Each row is a point on a landscape with many valleys, with its height.
From any point a ball rolls to the lowest of the 5 points nearest to it. It stops when none of these is lower. Distance is the straight distance between rows; heights are no part of it.
j156 height 234: [128,  72, 108, 125,  85,  76, 106, 112]
j684 height 409: [ 40, 101, 101,  90, 106, 112,  91,  84]
j602 height 463: [104, 109,  94,  96,  99, 105, 106,  97]
j440 height 320: [ 80, 101,  96,  90,  89, 105,  92, 102]
j392 height 346: [ 67, 107,  87,  80, 102, 119,  93,  91]
j944 height 313: [107,  91, 102, 114,  86,  87, 106, 105]
j49 height 448: [150,  94, 131, 112, 119,  83,  87, 119]
j479 height 487: [102,  99, 103, 100,  83,  93,  93, 106]
j915 height 368: [123,  99,  99, 111, 100,  91, 111, 103]
j303 height 114: [135,  84, 111, 117,  97,  79,  98, 116]
j665 height 451: [ 76, 105,  89,  72, 103, 123,  83,  93]
j453 height 254: [138,  94, 109, 112, 106,  85, 102, 109]
j10 height 364: [129,  98, 114, 104,  93,  87,  87, 116]
j811 height 255: [ 69, 107,  94,  94,  98, 112, 101,  90]
j842 height 278: [ 59, 102,  95, 105, 103, 109, 112,  84]
j324 height 335: [ 98, 102,  95, 108,  97, 100, 117,  94]
j329 height 396: [ 88, 104,  97,  85,  88, 109,  85, 102]
j558 height 421: [ 95, 102,  97, 101,  91, 100, 106,  99]
j686 height 447: [123, 116,  99,  87, 112, 105,  98, 103]
j857 height 548: [ 99, 111,  88,  97, 106, 110, 116,  91]
j161 height 394: [ 96,  97,  98, 111,  90,  96, 111,  98]
j916 height 74: [102, 109,  98,  83,  94, 105,  83, 106]
j396 height 356: [111,  90, 100, 118,  91,  86, 115, 103]
j228 height 292: [ 67,  95, 100, 107,  88, 101, 105,  95]
j600 height 392: [142,  98, 120, 104, 110,  87,  89, 118]
j544 height 395: [128, 111, 106,  96, 104,  97,  91, 109]
j222 height 265: [129,  87, 104, 122, 100,  82, 115, 105]
j575 height 450: [114, 103, 103,  93,  91,  98,  88, 110]
j525 height 256: [ 86, 101,  92, 114, 100, 102, 124,  88]
j346 height 72: [ 64, 103,  80,  71, 111, 129,  82,  87]
j746 height 410: [ 66, 110,  87,  92, 114, 120, 111,  81]
j241 height 444: [154,  94, 130, 116, 126,  83,  95, 118]
j287 height 118: [110,  80, 107, 118,  78,  78, 100, 111]
j293 height 343: [104,  97,  94, 116,  98,  93, 122,  93]
j168 height 317: [117,  92, 105, 112,  85,  86,  99, 111]
j159 height 440: [100, 112,  92,  82, 101, 112,  91, 103]
j54 height 76: [132, 111, 102,  98, 113,  97, 104, 103]
j108 height 477: [ 42, 105,  95,  97, 115, 115, 106,  75]
j814 height 94: [ 61, 102,  97,  90,  92, 111,  92,  93]
j349 height 480: [131,  94, 119, 103,  92,  83,  78, 121]
j227 height 321: [ 50, 101,  89,  78, 105, 122,  85,  87]
j433 height 228: [135,  72, 111, 125,  98,  72, 110, 110]
j984 height 319: [ 70, 107,  88,  92, 107, 115, 109,  84]
j59 height 568: [ 79, 112,  82,  73, 116, 128, 100,  84]
j271 height 377: [109,  91, 107, 108,  80,  84,  93, 113]
j208 height 455: [ 58, 106,  85,  82, 111, 122,  97,  84]
j685 height 365: [147, 100, 118, 111, 116,  86,  98, 113]
j826 height 86: [ 78, 105,  94, 102,  99, 107, 112,  91]
j426 height 631: [110, 117,  87,  85, 114, 114, 106,  93]

Call two points neighbours if one is among the 5 nearest of the other. Go from one point of each pair to the other, from neighbour to neighbour, staying as low as possible. Name the highest point that can't be avoided.
j303, j287 -> j433
j826, j287 -> j396
j814, j826 -> j811
j303, j54 -> j453
j916, j346 -> j227
j814, j916 -> j440

For each start below, name the point where the ball stops.
j915 -> j303
j108 -> j826
j600 -> j303
j293 -> j826
j746 -> j826
j324 -> j826
j479 -> j287
j161 -> j287
